Each row is a point on a landscape with many valleys, with its height.
From any point a ball rolls to the lowest of the 6 points nearest to it. It stops when none of these is lower. Distance is the straight distance between rows; heights are no part of it.
Podag height 282: [  1  -1 -10 -11  28   7  11  -5  26]
nalap height 62: [ 33   8 -14   1 -11  20   8   6   2]
Biret height 273: [  5   5   3  -1  19   2 -12  13  18]
vidu height 283: [-11  -3  -4  -8  25  -5   3  -1  23]
Rap height 336: [-5 -1  0 -6 22 -4 -2  3 17]
pepen height 108: [  0   5  -7   5 -19   4   4  -4 -14]
guv height 231: [ 10   3   9   6   5  -2 -29  29   6]
gogiv height 361: [-13   2   5  -3  19 -11  -9   5   9]
mivu height 487: [-17   9   5  -2 -18  -5  25 -23 -15]
bov height 83: [ -4   0   7   5 -13 -10 -18  15 -12]
nado height 378: [-26 -11  12   0  16 -16  -9  -2  -1]
Vuba height 269: [-25  -7  -7 -11  23 -15  11 -16  14]
rabul height 387: [-13   1  11   2  10 -10  -8   2  -1]
gugi height 406: [-3 15  4 -2 -2  0  4 -3  0]
vebu height 173: [-12  -4   2  13 -24 -12 -11   5 -27]
Geb height 346: [-24 -15   6  -1  24 -18 -15   3   7]
teman height 304: [ -5   1   8   0  14  -3 -17  18   9]
pom height 221: [18 15  1 -3  8  8 -8 16 11]
fop height 74: [ -8  10   3  -3 -12  -6  14  -9 -13]
muto height 232: [ 39  -2  -7  -2 -18  18  20 -11   4]
tete height 393: [ -3   1 -21  18 -28   4  -2   3 -20]
Zer height 355: [ -2   3   5  -7   1   3  25 -21  10]
Divi height 639: [ 25   3 -33  20 -23  26   1   8  -5]
Todu height 474: [ 27   2 -28   9 -21  25  11  -1  -4]
situn height 401: [-13   7   0   5 -19  -9   5  -5 -21]
fite height 305: [-20  -6  -9  16 -32 -16  -6  -3 -35]
ganim height 230: [ 17   0   1 -11  10  17  23 -15  21]
vibo height 416: [-20 -12  17   3  10 -13 -22   7 -10]
piv height 567: [-23   2   7  -4   4 -12   9 -11  -5]
Dokan height 356: [10 10 -2 -4 -7  7 12 -2  3]
peziv height 181: [31  2 -1 -9  3 17 13 -8 12]
rodo height 276: [ 4 11  6 -4  7  1 -6 13  5]
tute height 347: [-19  -1   2  -6  17  -9   5  -7  10]
Fadud height 242: [ 53 -15  -7  -4 -15  19  19 -27   3]
tig height 229: [-20  -9  15  10 -14 -17 -12   2 -28]
noz height 170: [ -1   9   1   1  -3  -6 -12  13  -7]
nuzor height 428: [-13 -14  22   2  12  -8 -32  18  -4]
laf height 267: [ 24  11 -11   3 -13  11  -7  18  -2]
nuz height 417: [ 15   4 -18  12 -21  10  -2  14  -8]
totov height 218: [ 26   1  -1 -10  24  17  12  -4  29]
kaba height 266: [ 10   3  -2  -4 -18   9  25 -19  -6]
mesob height 398: [-4  6  5 -5 12  0  4 -1  9]
Kazim height 145: [  3   5   5   6  -8  -1 -22  20  -2]
sek height 444: [-16   1   4  -7  12  -2  19 -17  11]
Vef height 429: [-23 -26  20   3  18 -11 -33   8  -9]
dut height 180: [ -9   0  -1   7 -21 -10 -10   5 -23]
notoz height 360: [-27 -11  18   6   3 -16 -15  -1 -19]
povut height 259: [12 10  0 -4  6  8 -3 11 11]
Bemo height 109: [ 23  12   0   4   1   6 -18  30   8]
pevo height 327: [ 22  -1 -11  -2 -21  14  18 -13  -6]
sope height 300: [-29 -13   1  -4  24 -16  -9  -4   8]
Kibu height 397: [  4   4 -15  11 -24   6   0   8 -15]
Mene height 357: [ -3   1  -2 -10  18   3  18 -12  17]
kob height 409: [-31 -19  23   0  12 -15 -22   1 -11]
rolut height 66: [ 21   2   0  -9 -10  13  22 -18   4]
Zun height 123: [-23  -7 -12  -9  27 -13   3  -7  18]
rukub height 198: [ 34  -9  -5  -3 -19  16  25 -25  -2]

Call two points neighbours if one is among the 6 nearest of the other. Go from one point of each pair to the other, from neighbour to neighbour, staying as low as possible. Name the highest point that can't be avoided.
Bemo / Zun -> vidu
rolut / nalap -> peziv
Bemo / bov -> Kazim

Two balls start at each pair of points below. Name the first point that both come to, or write -.
Kibu / mesob -> -
rabul / Rap -> Bemo
kob / nado -> sope
rodo / vibo -> bov
notoz / gogiv -> -
